Each scene shows the same named points in several views. A view is turned or mirrored, shifted and resized as a whole, has a little noise and may leave points out.

Scene 1
View 1
K_599: -17,34,-18,0,-33,7,28,22,-31,14,28,10,0,-29,9,-10,2,28,-20,-35
K_735: -2,-1,-3,-23,-15,-18,-1,-1,-11,15,2,12,-27,-16,-7,-12,2,8,6,4
K_695: 2,-1,-6,-26,-3,5,14,1,-29,3,22,12,-25,-20,2,-23,29,26,11,3
K_160: 3,4,-3,-21,-9,-10,-4,-6,-19,13,-4,28,-27,-20,-13,-11,5,16,10,4
K_647: -9,38,7,8,1,-3,-19,2,-24,9,-4,-6,-20,20,2,3,-29,19,19,-23
K_988: 5,25,-2,1,6,-6,-22,-8,-25,10,-14,25,-20,-3,-19,1,-27,25,19,-17
K_910: 3,38,0,11,16,18,-18,-9,-32,19,-26,13,-23,13,-12,13,-19,29,33,-8
K_293: 7,-8,-2,-28,-13,-36,-14,-10,-7,22,-21,39,-31,-28,-28,-7,-13,4,7,11
K_231: -17,-6,-1,-32,-50,-54,8,19,9,21,25,-4,-21,-24,9,-19,-13,-13,-24,-8
K_852: 3,-34,13,-44,-4,-54,-16,-10,1,-8,23,11,-34,-16,-5,-34,6,6,4,10
K_420: -11,10,-8,-11,-30,-39,-8,11,-11,1,23,26,-9,-23,-6,-21,-34,13,-21,-41
K_771: -14,-7,-2,-27,-32,-43,4,12,-3,7,31,0,-20,-17,10,-27,-5,1,-17,-13
K_872: -13,32,7,-4,-27,-18,-4,8,-7,41,-20,-11,-28,8,3,15,-29,-5,8,-3
K_805: -23,26,4,-1,-29,-30,-7,16,-8,10,21,-19,-13,7,16,-5,-34,1,-11,-30
K_157: -18,6,-1,-22,-41,-26,19,17,-3,25,20,-16,-24,-16,17,-10,4,-3,-11,1
K_503: -9,14,-5,-11,-21,-18,-4,6,-15,9,13,11,-16,-15,-1,-13,-15,13,-5,-22
View 2
K_647: 18,-53,6,7,27,13,-7,-18,-2,2,-26,8,34,8,-12,35,8,8,16,-6
K_771: 7,-17,-3,-2,5,-30,-12,-45,52,9,18,14,13,10,-24,-6,-2,7,6,-10
K_420: 8,-41,-9,-15,13,-28,-4,-36,32,12,-9,14,-3,31,-8,-1,0,14,-15,-3
K_293: 0,-52,31,-1,7,-4,-19,-44,5,18,34,1,20,11,-15,-12,8,28,-10,37
K_503: 8,-30,3,0,13,-10,-10,-39,28,8,4,14,19,14,-16,11,2,7,8,-7
K_735: 6,-32,14,8,6,-3,-10,-35,21,11,23,5,22,1,-16,-3,4,7,7,15
K_157: -4,-5,7,9,6,-12,-13,-55,44,6,24,18,19,7,-26,11,-1,-11,16,-17
K_599: -9,-30,-15,9,6,-10,24,-31,28,-2,-7,23,-5,16,0,19,2,-40,3,-7
K_160: -4,-46,16,8,2,-5,-1,-37,11,11,24,4,11,8,-9,-7,8,4,-3,31
K_231: -2,-4,7,-11,13,-22,-25,-69,50,13,22,26,14,29,-31,13,-6,9,4,-29
K_988: 13,-64,15,3,20,12,-7,-19,-10,7,-11,1,25,10,-5,15,10,16,1,22
K_852: 24,-23,11,1,1,-33,-24,-32,45,20,33,-3,29,-10,-29,-31,2,41,11,18
K_695: 9,-31,1,26,-3,-9,9,-18,27,5,23,2,25,-22,-16,-10,9,-15,20,23
K_872: 1,-34,27,1,24,18,-23,-55,3,4,4,18,33,21,-22,37,1,7,12,-15
K_805: 12,-26,-5,-7,23,-8,-13,-40,32,3,-20,20,21,26,-19,31,-4,9,10,-32
K_910: 13,-66,21,16,24,33,-3,-13,-23,2,-14,0,37,-1,-7,29,12,3,15,20
View 3
K_157: -1,-30,7,-51,-7,62,-16,17,-9,20,40,5,3,16,16,-32,-23,-11,29,-17
K_735: 12,-24,-4,-27,1,33,-7,-3,0,4,25,-4,26,8,10,-11,-15,-5,11,-10
K_852: -4,-40,-1,-21,17,26,28,-4,36,3,17,-4,24,8,29,-34,-1,20,18,-12
K_647: 17,-23,-2,-21,-29,43,-69,-6,-1,-27,0,-4,38,-1,6,-20,-27,-17,-6,-16
K_771: -11,-41,-2,-43,-18,51,6,17,8,10,35,4,16,5,14,-43,-11,0,28,-15
K_695: -4,-41,-12,-22,14,35,-14,-31,-1,18,31,1,31,7,5,-6,-7,-21,10,10
K_988: 22,-15,-6,-10,-25,17,-39,-6,2,-27,0,-9,47,-8,-1,0,-15,-13,-13,-16
K_599: -8,-41,-17,-45,-43,54,-34,7,-32,13,47,11,29,-7,-20,-15,-9,-42,17,4
K_910: 29,-11,-9,-3,-9,16,-53,-25,-5,-23,0,-9,50,-4,-3,12,-19,-24,-19,-9
K_231: 2,-30,6,-55,-22,56,12,38,2,14,41,4,2,9,15,-42,-17,5,35,-29
K_160: 15,-19,-6,-19,3,21,-7,-10,0,3,21,-4,31,4,3,2,-9,-11,2,-9
K_872: 37,1,15,-35,-8,52,-58,13,-18,-8,14,-8,11,22,16,-13,-42,-13,4,-31
K_293: 28,-2,1,-20,1,6,15,12,7,-7,18,-12,30,1,7,5,-9,8,3,-25
K_805: 2,-36,2,-41,-44,62,-46,23,-1,-17,19,3,21,2,10,-47,-26,-10,17,-24
View 4
K_599: -7,6,4,7,-22,18,-3,12,8,-9,4,2,-14,9,32,4,-14,12,-4,20
K_695: 12,6,-8,6,-22,-3,20,8,-2,-8,2,-3,-19,-15,9,10,-14,2,-8,5
K_231: 5,13,17,-14,-22,-1,-17,29,8,-42,-15,8,-3,-12,15,10,-9,16,-12,1
K_852: 14,5,-2,-4,-17,-14,1,20,-2,-28,-13,-7,-11,-29,-4,14,-4,9,-26,-6
K_420: 1,2,7,0,-22,5,-25,12,6,-22,-14,-8,-14,0,24,4,0,16,-31,10
K_910: 14,6,-14,6,-11,14,-2,-17,-24,11,5,0,2,-9,14,-16,11,-2,-17,-6
K_157: 3,12,12,-6,-19,5,-3,25,3,-30,-2,12,0,-12,13,9,-12,10,0,0
K_872: 10,14,6,-11,-13,15,-18,4,-14,-16,-1,16,14,-11,16,-11,5,5,-8,-10
K_735: 16,10,0,-5,-22,-3,0,6,-6,-17,-5,2,-10,-16,10,1,-6,6,-15,-5
K_503: 6,8,4,-3,-18,7,-10,15,-2,-20,-7,3,-2,-9,14,2,-1,10,-17,0
K_988: 9,3,-8,3,-16,7,-11,-5,-10,-2,-3,-6,-7,-6,18,-7,6,6,-25,1
K_771: 3,6,9,-5,-19,-1,-6,27,8,-32,-10,-1,-9,-13,11,13,-9,13,-16,4
K_805: -7,2,8,0,-7,17,-19,21,-2,-22,-4,4,14,-6,15,1,5,12,-19,6
K_160: 19,11,-4,-4,-23,-4,2,-2,-7,-10,-3,-1,-18,-13,14,-1,-5,5,-15,-4
K_293: 29,12,1,-14,-30,-10,-11,-5,-10,-19,-14,1,-21,-19,11,-4,2,7,-21,-14
View 5
K_695: -1,4,-41,-17,21,-55,-43,2,1,6,-24,12,18,-14,-14,5,41,-25,-34,-2
K_293: 11,-6,-20,-6,3,-34,8,-17,6,-17,39,-4,12,-35,-49,-19,16,-10,-28,8
K_805: 25,18,20,-1,-21,13,39,3,-14,11,0,7,5,16,-15,-17,18,-54,-11,-4
K_231: 4,1,15,-5,-1,5,20,-22,17,2,20,15,25,-13,-34,-10,49,-84,-22,-35
K_647: 29,17,-2,-7,-18,-12,30,13,-32,7,-6,1,-11,3,-16,-13,-4,-2,-6,31
K_771: 8,5,6,-3,4,-8,7,-15,6,-4,9,10,32,4,-27,-12,43,-64,-36,-26
K_988: 28,6,-18,-8,-6,-27,19,6,-15,-1,18,-6,-8,-17,-35,-22,-8,10,-13,33
K_160: 8,1,-28,-11,7,-37,-6,-5,4,-2,16,4,6,-31,-35,-13,19,-16,-21,9
K_910: 26,9,-22,-10,-17,-32,15,14,-27,8,-6,-1,-24,-27,-20,-12,-14,19,2,47
K_735: 3,-3,-17,-9,4,-30,-2,-9,1,0,13,7,9,-22,-31,-7,27,-30,-20,2
K_872: 18,6,6,-6,-27,-1,33,-4,-8,11,3,16,-19,-40,-22,-4,12,-38,16,13
K_599: 38,19,-17,-19,16,-1,-4,38,21,24,-13,22,-1,17,-15,-41,8,-55,-27,-12
K_503: 18,9,0,-5,-5,-7,19,-5,-1,3,8,8,10,-3,-24,-14,24,-42,-21,-3
K_420: 28,9,4,-8,3,2,31,2,11,-7,36,0,19,16,-39,-41,11,-46,-40,-12
View 6
K_420: -2,-16,36,-21,-26,-6,13,24,-5,-21,13,25,42,30,-2,19,-30,27,-12,-8
K_695: 34,8,12,3,-9,-18,27,12,7,-17,-30,30,28,-5,2,-11,-6,19,22,4
K_647: 6,-6,34,-25,-8,6,31,-3,6,-14,22,24,12,1,-19,11,-1,17,9,32
K_160: 13,-4,17,14,-8,-12,30,8,-3,-27,-15,27,25,12,-6,5,-6,28,11,13
K_599: 16,3,25,-35,-39,3,33,30,15,10,-8,27,41,-7,-15,7,-35,37,12,-3
K_771: 8,2,10,-2,-23,-1,9,15,-1,-12,-13,42,43,24,4,4,-25,17,-17,-28
K_231: -5,7,6,7,-28,10,11,12,-4,-6,-12,45,46,33,-5,15,-28,22,-30,-37
K_872: -15,4,14,-1,-13,31,33,-12,5,-3,13,39,13,13,-26,20,-5,19,-15,13
K_503: 5,-1,20,-8,-16,6,18,6,1,-11,3,35,29,18,-7,10,-17,18,-8,-6
K_910: 10,-6,33,-9,3,6,41,-14,9,-22,19,22,0,-7,-25,8,11,18,22,52
K_735: 9,-1,14,16,-10,-5,25,4,-3,-19,-14,32,27,14,-8,7,-9,21,0,4
K_852: 15,-4,10,26,3,-25,0,2,-15,-41,-22,40,34,35,18,-3,-1,4,-12,-19
K_805: -1,4,24,-36,-23,22,12,2,7,2,22,41,26,16,-9,12,-20,7,-20,-11
K_157: -1,7,7,2,-28,12,20,11,2,0,-14,41,41,18,-10,12,-26,26,-16,-21

In a view up to two points have been moved. Name them for each view, in the order of its rows, or write none.
view 1: K_503
view 2: K_160, K_231
view 3: K_910, K_872
view 4: K_852, K_988
view 5: K_695, K_293
view 6: K_647, K_157
